Each row is a point on a landscape with many peaks, with its height.
From any point a climber takes the steepest step (rise divided by distance) to one of its 2 nearest points. It stops when none of these is higher. Distance is the straight distance between rows; heights are no part of it.
Bogo: [ 16  -2  -8  13 -46 -13  -1  89  29  -5  -1  42 -26  -7 -11 -21   1 -69
 -40  57  31   1   6  19   2 -11 -70  15 -15  39 -63 -65   1 -54 -44 -43
 -42 -41 -51  11  12 -21  31  86 -49]  h=57.6
tof: [ 46  28  29  31   6  22 -50 -52  20 -23 -41  -4  77  10   6  21  45   9
 -15 -18 -80  -8  23  32  13   4   5 -35   5   3 -38  74  11  24 -22  39
 -24   5 -49  33   5  29   1  25  -3]  h=13.1
Fiba: [ -2 -67  32 -11  32   3  19 -15   0 -34  55 -62  44  21  47 -29 -22 -12
  56  41 -33 -17   4 -39 -20 -39  30 -18 -15 -14 -21 -51  20  20 -13  24
  -7  30   6 -31 -32  31   3 -65 -12]  h=56.6
saka: [-38 -29  42  18   1   4 -35  -8 -19   3 -31 -22  49  -6  39  -3  37  23
  26 -84  16 -85  22 -76  -2  35  19 -56  49  26  -5  43  20  60  -6   5
  27  27 -52  59  12 -32   0 -22 -30]  h=45.4
nani: [ 12   3  21  54 -27  -8 -11  57   1  -3 -14  -5  36  31  15  -2   6 -39
 -56  -1  16  -2  45   3  21  -4 -62  32 -17  22 -66 -62  19 -29 -58  -2
 -31 -16 -53  22  17  -3  30  80 -41]  h=67.5
zepov: [-10 -16 -19  63  -4 -44  -4  59  11   5  55   5   0  23  22 -21 -55   3
  -8  30 -17  47 -17 -17 -34 -18   1  10  -6  48 -39 -71   5  20 -45   9
 -57  -3 -32  34 -24  -3   5  -7 -45]  h=51.9
mubez: [ -6   7 -15 -74  43 -11  17 -15 -10 -19  29   7 -21  -2   7 -18  12   4
  81  61 -31  28 -12 -32 -33  29   4   9  -7   6  43  39  -8 -14  13 -31
 -28   1  41  30 -31  -1 -18 -44  16]  h=35.3
Vozi: [-88  15 -28 -41   6  63 -16   1 -12 -50 -13 -21  -8 -13 -19 -19  16   6
  43  -9   7 -56  20 -34   3  14  12 -16  10 -42   7 -10 -53  19   2 -45
  45 -22  36   9  18 -40  45   4  15]  h=47.0
zude: [-40  36  20 -33  32  -4  -6  14  22 -14 -11  54  47 -67  -9  -3  -3  22
  30  26 -40   4 -27  -5 -24  53  -5  -3  14  53 -18 -12 -54   1 -28 -54
  47  -5 -24  21  52 -61  -1  17  28]  h=37.5
Gamu: [  5  20   6   4  62  -3  23 -72  18 -43  51  -8  32   6  -4  36 -13  33
  64  46 -85  11  -3 -30 -17  -7  18 -34 -16  -2  -6  15 -37  24 -27  34
 -59  13  41   3   1  58  -5 -35  17]  h=8.0
ful: [  3  21 -66  26 -12 -12 -35 -21 -18  25  34 -32 -78  29 -30  -8  -2 -16
 -22 -77  89 -18  25 -18   7 -64  -2 -13  -8 -44  19 -25 -13  11  49  39
  -2   7  52 -27 -52  22 -47  25  -7]  h=55.8
feso: [-14   0 -16 -23   4   6 -10  39  30  -9  16  13  -3  10  -5 -59  -9 -26
  19  41  -5  37  -2  39  -9  -8   1   0 -29   1   2 -48 -31  -4 -49 -46
  -5 -39   7   7   5 -50  28  19  -6]  h=49.2
fid: [ 41  -3  18 -46   8 -51 -16  30   0  24 -23  30  26  -8  25 -12  -3  -7
   7 -37  19   8 -18   6 -46   1   7   3  26  49  32  37  38  24   1 -28
  31  14 -20  53 -13 -28   8  -9   4]  h=48.9
tela: [ 23   9 -36 -44  15 -48  20  14 -54  22  82 -31 -58  19 -32 -25   7 -19
   5   5  26  12  15 -48  10 -51 -54  20 -24 -17  16 -18  24  15   7   5
 -16 -12  33   3 -65  36 -22   5 -21]  h=45.9
pase: [ 56  -7  40  -9  20   1 -29 -41  19 -13 -20 -21  89  -8  49  10   1  -4
  16  -1 -72  -9 -13  34 -25   8  27   5 -19  25 -39  84  18  17 -43  30
 -34   0 -31  36  24  31   3 -60 -12]  h=11.7
tuf: [ 13 -33  32 -50  49 -20  41 -27 -12  -8  34  -3 -23  17  24 -11  14  -6
  62  74 -61  -5 -15 -62  -3  11  11 -11  -9   3 -12   8 -23 -36 -13 -20
 -67  21  -4  28 -52  48 -10 -57 -21]  h=34.5
depu: [ 28   1 -22   1 -43 -53  20 -11 -26  32 -33 -19 -74   8  15   1   7  29
   4 -61  16 -34 -41  33 -45  -6  57  -5  46  10  57  97  37   5  18  48
 -62  29 -41  30  -2  44 -15 -70 -36]  h=47.4
nibeg: [ 24   7 -34 -79  -4 -45 -16  28 -87  24  52 -32 -68  18 -20 -61  17 -44
  26 -50  72 -40  53 -46   6 -32 -53   8   2 -15  39 -11  55  12  12 -21
  24 -17  21  19 -78  -9  -8  44  -5]  h=47.3
megu: [  8 -30  19 -21 -19  -1 -14  66  43 -23  -5  18  12  -2  -5 -65  18 -58
   2  46   4   2  19  21  -8 -28 -30 -13 -37  25 -41 -80   1 -34 -54 -48
   1 -22 -34 -17  -3 -36  41  72 -37]  h=50.1
talo: [ 35 -79  33  15 -34  34  17 -63 -39 -24 -17 -25   9  37   8  27  13  -7
 -21 -21  66 -47  -9 -10  -3 -62  22   3 -28 -30 -10 -15  38 -21  62  24
  13  56   0 -57 -76  77 -18  -1   6]  h=50.6
gir: [ 34   6  63 -35   8 -66   0  33 -16  35  -6  -7  41   3  33 -35  37 -22
  -2 -58  15 -25  10 -40 -32   3 -25 -31  50  45  21  48  65  41 -46  -7
  -9   2 -27  62 -19   6  20  35 -35]  h=44.7
Sol: [  -9  -60   -2   27  -44   61  -16  -37   29   14  -50   59   41  -47
   52   19  -27    6  -12    8    4  -24  -26   75   13   28   73    7
  -66  -10   -6    1   22  -42   93    5    9   60  -31   13  -15  -63
   15 -106  -19]  h=39.0
zat: [ 21 -57  38 -44  18 -19  52  -8 -23   2  38 -19  21   9  54   9 -17 -12
  49  18  21  -3 -17 -40 -32 -39  18  14   1   6  34 -23  39   8  20   0
   4  39  11  -8 -14  26 -16 -85  22]  h=54.1
tovup: [-22  21 -74  53  -6  20  -1 -17   2  24  74 -30 -81  10  -9 -15 -21 -22
 -14  -1  62  28   1 -31  46 -61   3 -22  -8 -49  -2 -67 -43  -4  26  47
 -33  -6  46 -33 -37  38 -63 -20  -8]  h=57.4
Lam: [-47  79 -23  20 -26  52 -22  10  25  10 -38  15 -95 -17 -74  -4  38   3
 -31  11  12   4  10  24  56 -26 -10  -6  18 -54  17   9 -45 -17  -6 -39
  10 -33  25 -18  47 -19  15  62  36]  h=22.3
nekir: [ 28  30 -12  63  -5  10  36 -16 -16  21  -1 -13 -48  36 -33  23  -8  19
 -68  -4   5  42 -10  49  22 -32 -19  30  -1 -54  16  23  21 -24  11  39
 -11  -4  45 -38  30  59 -27  33  29]  h=5.3
kele: [-28  45 -20 -26   5  25 -14  10   5 -28 -26 -68 -20  30  -5 -43 -13  23
   5 -42 -23 -31  22  35   1 -14  -3 -47   2 -54  44  79  -6  43 -29  -2
  21 -21  68   8  32 -14  74  15   4]  h=1.6
Buza: [ 30  54  16  21  -3  20 -46   3  24 -18 -36 -34  23  48  -7 -26  22   9
 -17 -50 -31   6  37  58  12 -56 -11 -53 -31 -53  19  72   1  42 -41   7
  -4  -4  31  10  12   4  60  63   9]  h=2.5
zavu: [ 24 -12  -6  17  13 -10 -46 -29  -1 -12 -11  -6  41  27  35  -2  -2  32
  40 -59 -32 -11   6 -35 -46 -15  43 -65  -6  30  14  58 -10  56  -6  11
  -1  17 -11  73  -3 -13  43 -29 -20]  h=39.8
noviv: [ 55 -47  65  33 -31  20 -36   3 -23  -3 -76   4  73  17  28  54  65  -8
 -54 -57   1 -37  10  30   6  32 -19  15   2   8 -58  14  68   2  30  20
  46  34 -50  -5   2 -25 -19  30   4]  h=34.7
zuper: [  2  26   5 -67  -1 -49  54   4 -64  52  33 -24 -55 -15 -60 -14  -5  -4
 -36  -5  53  17  16 -24  47  26 -79  46  29  -2  13 -12  35 -14  17  -1
  45 -56  32 -48  -7  30 -45   2   6]  h=21.5
seni: [ 86  26  -7  -3 -21 -40  16   0 -30  17   5 -29 -56  33 -32 -19   0   7
  -7 -12  -2  27  -5  70 -24 -91 -27  -7 -42 -20  41  65  60   3  -3  40
 -11  -6  48 -16   0  41  15  28   8]  h=4.0
let: [-42  34 -48  16  -1  26 -58  10  22 -12 -13  48 -66 -26 -49 -21   7  -5
  20  -7  21  12  28 -10  20   2  37 -33   5  -5  -6 -39 -85  -6  35 -56
   9 -11  -2  20 -21 -46 -13  15   8]  h=51.0
ravuz: [ 38 -65   5   0 -37  70  -3 -26  55  -2 -16  54  55 -49  60  63 -53  -3
  14  19  12  -8 -26  86   4  16  42  25 -61  -3  26  28  30 -27  82 -24
  21  56  -9 -59   1 -31  13 -91  28]  h=36.0
dof: [ -12  -90  -28   44  -10   -2   16    4   11    4   48    4  -51  -11
    5  -24  -36  -29  -10   66   26    4  -36    5   11  -14   42   49
   23   10  -67 -102    8  -26   39   13  -33   28  -21  -68  -51   26
  -37  -43  -29]  h=49.8
kesuz: [ 59 -34  56  45 -18  10 -17 -11 -32  -6 -57  -5  67  33   2  32  45  -6
 -71 -27  -2 -34  15 -13  14  -6 -25   7 -22   1 -77  -3  36 -20 -16  21
 -16  33 -47  -6 -43  23  -8  73 -13]  h=39.2
mekol: [-60  22 -42 -55  26 -31  20   5  11  -8  28  -6  22 -18  10 -21 -46  19
  32   4 -21  43 -16 -12 -30  46  16  -2   7  12  37 -14 -23  22 -19 -14
  41 -28  52   0  44 -29  20 -59  26]  h=33.2
Kor: [-25  45   2   4  22 -22   8   7  38  -7 -21  23  45 -26  11  15 -13  26
   2  29 -48  50 -26  28  -5  77 -20  25  15  37 -25   4 -38 -22 -51 -16
  12 -19 -17  37  74 -14   7   6   6]  h=41.5
Mibe: [ 64  59 -32  27 -21 -47  -8   7 -31  14   5  15 -86  34 -62  24  -7  19
 -37   0   1  36 -29  87 -19 -50 -20   9 -46 -16  24  44   8 -10  24  55
 -25 -15  42 -23  11  34 -13  60  36]  h=4.6
tid: [  0  28  12 -31  -5 -31  -5  59  13  11 -37  23  -4 -22   7 -44  -4 -18
 -17  -8  34  26  -5  25 -22  16  -4   3  17  41   8   2 -11 -20 -34 -47
   1 -22 -27  42  18 -38  13   9 -18]  h=54.0
Vofi: [ 14  -2  16 -61  -6 -63  40  16 -87  34  17  10 -57 -14 -37 -17  40 -39
 -28  26  52 -29   2 -41  19  36 -70  35  16  30 -15  13  27 -31  12 -15
 -12 -44 -15 -22 -31  49 -17  56  18]  h=22.6
pimut: [  2  -4  -2  47  10 -37  15  30  33   7  31  35  33   7  33   1 -29 -15
  -6  60 -59  52 -29  10  -5  46 -15  23   1  51 -72 -57 -19 -45 -50   8
 -55   8 -51  46  11 -12 -10  11 -51]  h=49.6
dezo: [  8 -23  37 -23  13  -3  12 -36   9 -34  11  -8 112 -16  65 -26 -12   7
  23  51 -94 -32 -22  19  -9  14  30  30  -8  27 -93   7  -5  -1 -44  30
 -52 -19 -25   8  36  21  -5 -51 -41]  h=10.7
bunem: [  4 -74  -2 -11   8 -19  55  26   0  21  47  13 -47   4  -6 -28 -21 -35
 -11  99 -12  22 -23 -10  -1   5  -6  61  25  10 -48 -72   6 -48  -8  12
 -45 -12 -24 -53   2  26 -28 -10 -25]  h=48.3
Deza: [  4 -28 -11  60  11 -40  -1  47 -16  15  90  25 -25  30   4  14 -28  17
 -24  16  18   7 -15 -90 -15 -43 -22 -24   8  36 -41 -61   9  41 -24  46
 -66  -1 -50  32 -64  46 -26   9 -48]  h=53.0
Kepi: [ 38 -26  16  35  -1  20 -50 -17  13 -34 -51  19  21  22  17  -9  18  15
 -13 -34 -10 -26  25  -3   7 -37  42 -56 -25   1   2  26 -11  15  15 -15
  -4  33 -40  33 -42   2  27   8 -30]  h=37.3
luru: [-78  -4   5   0   9 -33   2  32  -5  13  12 -16  23   3  -5 -21  -1   4
  10 -14  28  -7  37 -75   4  14 -16 -25  43  38 -12 -38 -12  40 -49  -1
   4 -23 -43  22   1   3   9  18 -13]  h=32.8
mido: [-97  65 -36 -26 -22  47 -65  46  -8  18 -20 -32 -93 -52 -55 -16  34 -18
  29 -30  52 -14  46 -37  57 -15 -20 -17  34 -24  16  -7 -36  22  -8 -27
  19 -56   8  21  14 -19  33  46 -13]  h=41.9
Pife: [-87  -1   2 -12   6  -9  35  25   7  -5  22 -45  21 -10 -18 -34   4   0
  -3  33 -12 -12  35 -46  27  14 -47 -21   7   0 -35 -72 -14  49 -62   9
  27 -45   7 -30  33   4  28  38  -4]  h=31.1
bam: [-27   6  48   0  19 -28  46   3  -1  21  21 -67  63   9   6 -23  -9 -10
 -27  14 -26  12  33  -9  35  18 -74  30   3 -10 -28 -57  16  -2 -54  10
  36 -50  -3 -23  60   8  -2  21   6]  h=28.5
Mufet: [ 34  26  -7  59  30 -20  14   5  36 -15  15  42  55 -14  12  59 -23  16
  13  52 -83  72 -52  26  -6  63  -7  28  -9  60 -63 -31 -31 -42  -3 -14
 -24  16 -19  53  36 -13 -20  -6  -2]  h=46.2
gaz: [106 -58  10 -28 -16  63 -25 -25  43  -7 -16  50  28 -22  33  93 -40 -15
  47  -4   7 -16 -21  72 -24  11  44   5 -60  23  66  66  38   3  64 -40
  31  41  12 -40 -42 -22  18 -38  35]  h=32.4
rasi: [-55 -17 -40  53 -27  41 -18   6  35  -7 -37  16 -35  10   7 -53 -24   9
 -23  11  20   0  11  32  27 -18  45 -22 -14 -43 -29 -18 -72 -35 -18   0
 -48  -3  -3   5  10  -2  19  -6 -42]  h=47.1
sepug: [-11 -45   8  23 -67  39  -3  12  10  12 -95  50  -9 -33  44   2  15  -4
 -51 -12  35 -49 -25  86  11  43  30  57  -4   5 -25  27  14 -94  36  -8
  27  35 -57   0  38 -46 -18 -34 -55]  h=44.6
mil: [ 15   8  -2 -36  -3  31 -48  33 -51  -4   5 -42 -57  31 -26 -32  50 -25
  13 -53  54 -50  64 -26  16 -68 -46 -26   8 -45  55   3  52  22  19 -45
  46 -10  30  22 -48 -34  21  71   3]  h=49.9
samun: [-23  82   0 -33   8  41 -16  -4 -16  -3 -19  -1 -69   1 -81   5  57  22
   3   7 -26  25  27   4  49   7 -30 -21  28 -43  52  54   0   7  26 -40
  32 -23  42 -11  -5  -3  -4  56  43]  h=23.6
Zap: [-35  -1  38  29 -19  14   1  17  -3  23 -49 -38  11  13  23 -20  40   2
 -46 -45  32 -45  32  -7  29   6 -13  -6  28 -14  -2  23  27  -5 -48   9
  -3   2 -45   3  39   4  15  21 -29]  h=54.5
miv: [ 22 -56 -13 -42  11 -37  31  13 -21 -12  84 -15  -4 -16  11  10 -23 -26
  52   7  28  24 -14 -16 -33 -27  45  33  -5   4  14 -78  44  25  58   3
  30  33  32 -50 -37 -16 -45 -89  33]  h=52.1
Sazug: [ -2 -24  32   6  17  22 -16 -32  40 -16 -10  18 103 -19  58  57 -29  16
  24  -3 -32  12 -20  -8 -14  51   8   9 -24  20  -9   0   1  37  27  12
  40  25  -7  -7  22 -43 -12 -56  46]  h=46.7
Rebe: [ 13 -65 -22 -18  20 -29  17   6 -11   1  80  19 -55 -13   4 -18 -25 -24
  48  54   0  38 -33 -24 -12   6  48  27  25  24 -30 -70  -2   5  44   1
 -26  26   5 -39 -58  -3 -64 -88 -16]  h=50.8
nen: [ -4 -63 -18  18 -65  27 -10 -14  25   9 -64  86 -12 -60  26  -8 -19  -2
 -33 -15  40 -46 -15  62  35   9  63  49 -41  -1  -8  -3 -15 -88  89 -16
  16  44 -38  -6 -26 -42 -18 -50 -29]  h=41.6
Vad: [ 63 -13  11 -20   5  20 -18 -20  -7 -29 -16  80 -27   4 -45  24  19   5
  -8  22 -10  16 -23   3   9  -1  30  15 -34 -10  29  42 -17 -32  48 -35
 -19  12   7   3 -56   5 -17  24  26]  h=27.9
pup: [-18 -62  29  -1   5  18  13 -19  17 -13 -25 -14  81   6  66  -7 -13   7
  22 -15 -11 -54  -9 -23  14  23  28  -3 -10  -8 -24  -5 -12  15   8  15
  12  23 -35 -23  12  -7  -2 -49  -2]  h=52.2
tav: [-79   2 -62   6   4  31  19 -26  -9   5  45 -54 -58  14   4 -45  -5 -13
  31  64  19  17  19 -50  48 -28  -5 -11  -3 -64  11 -55 -36 -19   7  35
 -13 -14  57 -49 -16  30 -35  -8   3]  h=56.3
bedeb: [ 19 -42 -32 -47   1 -31  40  27 -42  17  67 -11 -63  14  -8 -35 -14 -50
  -5  69  26  17 -14 -20  15 -23 -26  61 -16  -2 -23 -63  17 -22   6  26
 -44 -14  17 -53 -60  25 -47  -3  -8]  h=46.8
zib: [ -7  20 -23  33 -22 -43  41   8 -10  37  52 -50  11  14  30   6 -52   7
 -18 -40  49  50  -6  43  -9   8  11  50  21   5  35 -35  50   1 -15  33
  31  -2  38  -2  89  -2   9 -81   7]  h=30.0
fef: [-13 -41  28  -5   3   4  21 -34  44 -20   8   4  66   1  17 -26  -4   0
  11  63 -96 -27 -13   3  19   9   8  10 -15  -7 -70 -25 -33 -37 -46  16
 -36 -21 -16 -41   8   3   1  14  -8]  h=9.6
kek: [ -2 -16   0  19 -44   9  -5  53  13  15 -47  45  14 -42  21 -16   4 -27
 -36 -14  45 -14  -6  52  -6  34   1  45  14  43 -24 -22  -2 -72   4 -37
  21  12 -61  16  44 -46 -22  17 -37]  h=48.7
binek: [ -9  38 -11  39 -14  26   1 -29  -4   9 -31 -33 -38  36 -32  29  14  47
 -41 -30 -21  34   4  45  13 -30  -3 -39   6 -49  65  44  15  24  21  56
  -2  -4  15 -27  16  37  -9  19  33]  h=6.0
Tev: [  0   1 -13  27 -21  10 -41  18 -29   1   7 -15 -27  43 -36 -13  38  -7
 -19 -77  75 -20  48 -30   3 -90 -13 -27   5 -31  20 -31   9  24  38  -9
  39   2  19   7 -63  -3  -5  64   4]  h=53.1
Tufit: [-60  12  -1 -23  36 -18  -3  14   6   0   7  22  25 -41  -7   2  15  21
  49  11 -41  -4  -1 -74 -20  50  -9 -37  34  48 -32 -40 -49  40 -15 -33
  25 -22 -19  41  -5 -24  -3  10  26]  h=34.6
kedub: [ 91 -35   8 -41 -26  34 -28 -17  17 -23 -59  69  -5   1 -28  42   5  -8
  16  14  31  -9 -34  69 -17   5  51  27 -47   1  42  49  10 -40  62 -44
  15  27  12 -38 -48 -27 -10   2  33]  h=29.5
fudi: [ 20 -25  43  -2   0 -28 -29  -5 -24  15   8 -29  33  24  34   3  38  19
  38 -95  -3 -47  29 -54 -36 -12  16 -79  48  25  26  63  56  82 -10  17
  23  22 -37  84 -16 -11  28  22 -19]  h=42.6
Sudof: [ 23  17   9 -18  47   5  26 -53  -7 -25  51 -60  26  12  12  16 -28  27
  50   8 -37  11   6  -5 -14 -43  -8 -25 -42  -9  27  23  15  31 -31  35
 -14   4  71 -19  13  56  32 -50  25]  h=7.5
Zag: [-44  29  -5   7  34   7  18 -44  44 -20  13  35 109 -56  31  87 -51  35
  42  18 -54  30 -40 -11 -44  99  10  13  -9  17  -3   0 -26  29  15  26
  47   2  29 -18  65 -46 -31 -58  51]  h=42.5
libig: [ 47  49 -13  50 -25 -71   0   8 -36  33  -6  14 -36  12 -13  42  18  32
 -48  -9 -20  28 -43  26 -47  37 -15   0  34  45   3  59  18   9   5  42
 -43  19 -39  68  -3  28 -10  28 -17]  h=53.3
zudir: [ 13 -83  35  -8   3  45  37 -47 -10 -34  33 -39   0  25  32   2   9 -14
  21  56   2 -30   9 -23  12 -52  13   3 -36 -44   0 -42  19 -17  49   3
 -20  46  15 -39 -81  54  -6 -36  -3]  h=54.3
birib: [-47 -18  20   9 -23  46   2   3  21 -16 -46 -13   3  -3  21 -50  19 -11
 -14   6  12 -50  22  12  26 -15   3 -19   0 -17 -25  -3 -47 -35 -46 -18
 -15 -12 -38  -7  43 -10  34  30 -26]  h=49.0
Bev: [ 42  26  81  23  21  37 -55 -31  29 -29 -62  16  61 -19 -26  25  58  -3
 -17  -7 -54 -28  13  16  42  -2  -2 -17   4  -7 -51  32   9 -12 -25 -29
  -1  -5 -53   0   1  -7  13  74   6]  h=15.1
Tesi: [-101   51  -45  -34  -24   62  -12   16  -20   -8  -12  -23  -56  -48
  -50  -33   32    5   42   32   -2  -22   34  -40   37    3  -26  -18
   10  -44  -11  -43  -58    8  -25  -27   30  -56   30    7   28  -26
   37   50    6]  h=44.3
ropud: [  -7   -5   48    2    3  -44   69   33   -8   40    9  -38   43    0
   14   -3   10  -47  -54   10   25   -7   17  -18   28   38 -100   62
   20   39  -21  -43   56  -46  -40   -5   38  -32  -30  -38   60   26
    1   56  -17]  h=25.9
ratap: [ 33  21 -26  13  10 -57  25 -14  -4  37  19  16 -26 -43  -6  65 -28   9
   7   0  14  58 -51  26 -40  45  41  36  25  38  25  24  14  -1  38  26
   5  29  10   7  28  16 -46 -97  39]  h=43.5
Ledop: [  4  47 -10 -88  31 -37   7 -28   4   6  50   5 -19 -20 -22  21 -15  18
  73   7 -13  60 -15  -3 -34  41  13   5  13  20  99  76  10  17  27 -24
  38 -10  53  13  11   0 -20 -57  32]  h=36.6
kosu: [-36  51 -36 -21  34  12  20  -9  32 -17   2 -18 108 -36  25  59 -49  44
  -8 -30 -43  24 -28   8 -45  60   8  11   1   3   8  -3 -14  45 -15   9
  40 -17  47  -4 105 -63  25 -27  45]  h=38.4
Derot: [ 21  38  69   9   5  64 -36  -6  22 -12 -62  -2  19 -15 -39  -2  60  -9
 -31 -12 -17 -38   4  57  55 -17 -29   8  12 -29  -4  22  -1 -27 -24 -44
   9 -15 -30 -49  41 -17  39  86  16]  h=17.9
bime: [  5 -25  20 -32 -17 -53  55  46 -44  24  13  10 -23  -5   2 -25   6 -66
 -55  40  58 -23   8 -16  13  25 -81  46  11  33 -40 -54  46 -50 -34  -9
 -26 -46 -26 -37  15  37  -4  52 -10]  h=23.9
biv: [ 33 -50  16  67 -16 -11 -23   5 -53   0 -13  32  32  23 -23  44  10  -2
 -56 -32  48   1  -6 -27   0 -17 -15  20 -21  30 -54 -61  20   7  29  18
  25  37 -28 -14 -55  11 -24  63  10]  h=43.4
vapo: [-106   -5  -32   30   -5   69   44  -50   11   -7    3  -46   -6   14
    1  -29  -11   17   -4   38   16  -27   15  -35   43    2   -5   -8
   31  -78   -6  -48  -65    2  -13   43   17  -15   60  -58   25   36
   -7    0   23]  h=54.2
Zofu: [ 29 -13  29  -1  39  15 -13 -54  37 -57  28  14  83   7  -7  16  -9  13
  45  70 -99  -4  -6 -19   3   6  35 -10 -39   0 -37 -27 -35  18 -19  16
 -42   1  26 -13 -20  16  12   0   9]  h=8.5
buna: [ 56  31  16  -6  -8  28  17  15  10  10 -20 -36 -31  43 -12 -52   6   9
 -14   0 -25  16  17  52  16 -57 -14 -34 -35 -69  50  79  19  -5 -45  19
 -23 -10  51 -19  12  39  35  35  -3]  h=3.3
daler: [  9  22  30 -63  31 -27  20 -26  27  19  13  34  39 -51   2  91 -17   5
  53  26 -14  51 -23 -25 -26  53  -6  38  27  23  93  64  33  34  44   0
  56   0  25 -23  -1  -3 -51 -59  67]  h=38.8
dis: [ 26 -51  19  20  -6  -1   2 -17 -46   1  -6 -12  17  40  12  25   1   1
 -16 -64  44 -13   1 -49  -9 -39   3  14  -2  -5   8 -19  30   8  34  30
  17  31  -8 -16 -27  26 -21   0   3]  h=46.9
maki: [  5  51  18  22   1  12   0  10  15   5 -43  21 -34   3 -49  25  29   6
 -44  11 -16  27   5  58  27  18 -29  26  19 -15   9  27 -10 -36 -23 -19
   9 -21  10 -14  47 -17  17  69  28]  h=20.7
leb: [  0 -21 -35  58   4 -18  -3   1 -24   9  38  29 -48  24 -26  11 -19  12
 -41  -5  28   9 -20 -67   7 -23   5  -8  11  10 -32 -47 -26  -3  25  13
 -44   8 -35  13 -66  37 -40  -4 -24]  h=53.8
getir: [-13  19 -55  11  14   2 -35   6 -12   0  20  19 -73  -3 -51  16  12 -22
 -19 -19  36   6  13 -52  32  -3  12 -29   9  -5 -13 -57 -58  10  47 -18
 -17  14 -13  14 -61 -15 -43  10   6]  h=52.6
Rupe: [-14   4   9  78 -24   8 -12  54   0  27 -27   1 -14  25  12 -11   8 -10
 -58 -31  34 -19  31  -4   7 -20 -22 -12   7  20 -50   8  14 -13 -57   8
 -51   8 -57  33  -8   5  19  45 -57]  h=59.7
bogop: [-78  38 -49 -47  29  12  43  15  35 -26   6  -4  48 -34  -2 -13 -37  37
  -8  -7 -42  -9  -9  10 -25  37   0  11  16   5   6 -27 -43  22 -48 -16
  29 -33  49  -2  92 -71  29 -11   3]  h=35.2
rukim: [-42  56 -21 -45  -6 -15  28  24  -8  -3  10 -58 -11   7  13 -68 -35  39
  -5 -18  -8  -4  29  28  -4  -4 -33 -28  -7 -46  32  49  -6  28 -69  11
  28 -58  86   1  75  -7  69 -18 -22]  h=1.1
Lav: [ -62   37  -80   29  -43   45  -52   45   29   -2  -22   28  -86   -8
  -29  -47   -5    1    9   20   39   13   38   -3   27  -24   35  -46
  -29  -43  -16  -33 -103   -3  -10  -19  -24  -30   18   22   -3  -26
   33   43  -20]  h=49.1
Kolop: [-93  15 -27  23  21  56  27 -42   4 -29 -22 -24  38  -9  -5  13   1  36
 -10 -11 -10 -38   9 -48  22  22  -2 -30  26 -43 -15 -27 -56  41 -20   4
  34 -10  36 -28  28 -12  23   9  29]  h=50.7
gapo: [ 31  29 -10  -5   9  64 -39 -16  37 -28 -46  60 -30   4 -48  11  25   6
  25   6 -23  12  -4  44  19  10  51 -28 -27 -12  49  41 -33 -23  22 -66
   2   7  12   8 -16 -48  18  29  19]  h=26.4
feko: [-36  54 -29   1  14 -30  31  10  25  13  29 -30   7  -7  17  -4 -75  11
   3   0   2  86 -26  55 -19  35  11  53  10   5  38 -23   6  -7  -9  -6
  35 -23  50  -3  90 -18  20 -60  10]  h=31.6
tefe: [ 23  19  13  29  28  41 -14 -59  23 -12   2 -50  35  46   4  46 -12   9
   2 -10 -33  16   9  23   5 -29  -9 -25 -15 -37  42  44  18  33 -14  47
   6   9  31 -35  23  38  20  -7  33]  h=6.8
Bese: [ 11  31  -4 -14  24  69 -47 -30  -1 -51 -16  -2 -35  41 -39  10  33   3
  27  -2  -7   7  34  10  -1 -16   3 -37 -15 -57  69  44 -19   0  31 -30
  16   4  46  -6 -22 -11  23  30  46]  h=25.0
maza: [-29 -51  30  -5  14  -6   4 -24 -11  18 -18  17  49 -10  50   0   9  18
  35 -30  -9 -56  14 -83 -12  38  20 -27  35  19 -11  25  -8  18  50  -7
  35  29 -58  50 -28 -12 -13 -64  -2]  h=48.2
zubu: [ 47   9 -44 -24 -16 -63  15  -1 -13  36  -1   1 -83 -30  -7  17 -28   5
  -5 -35  32  19 -53  51 -52  -4  58  25  26  20  40  69  12 -16  47  35
 -35  25   2   1   1  29 -32 -76   2]  h=45.6
Pob: [ 61  39  10  -5   6 -86 -16  32 -35  34   7  31 -23   1 -19  -1  -4  -5
 -25 -35  11  25 -22   9 -55  -7 -23  -4  24  70  26  44  14  13  -1  -8
 -20  -2  -5  46 -21   5  14  51 -20]  h=49.7
vulo: [ 10   5  -6 -23   7 -20   3 -13  26  22   2  42   6 -46   5  62 -33  -5
  22 -32  19  40 -33   6 -38  41  37  15  18  15  61  42  12  22  77  -3
  51  21   5  10   8 -40 -46 -98  56]  h=41.4
baduk: [ 27   9  -2  28 -31 -37  -3   0 -20  16 -57  10 -36  18  -2  26  39  44
 -25 -53 -13 -17 -19  18 -22  15  32 -32  39  30  21  91  21  18  14  32
 -51  36 -56  55 -26  16 -13  -1 -31]  h=50.0

For each start below, name the point where the climber stops.
nekir: tid
dezo: tid
ropud: leb
feko: pup
zuper: tovup
Vad: tid
mido: tovup
bedeb: Fiba
mubez: libig
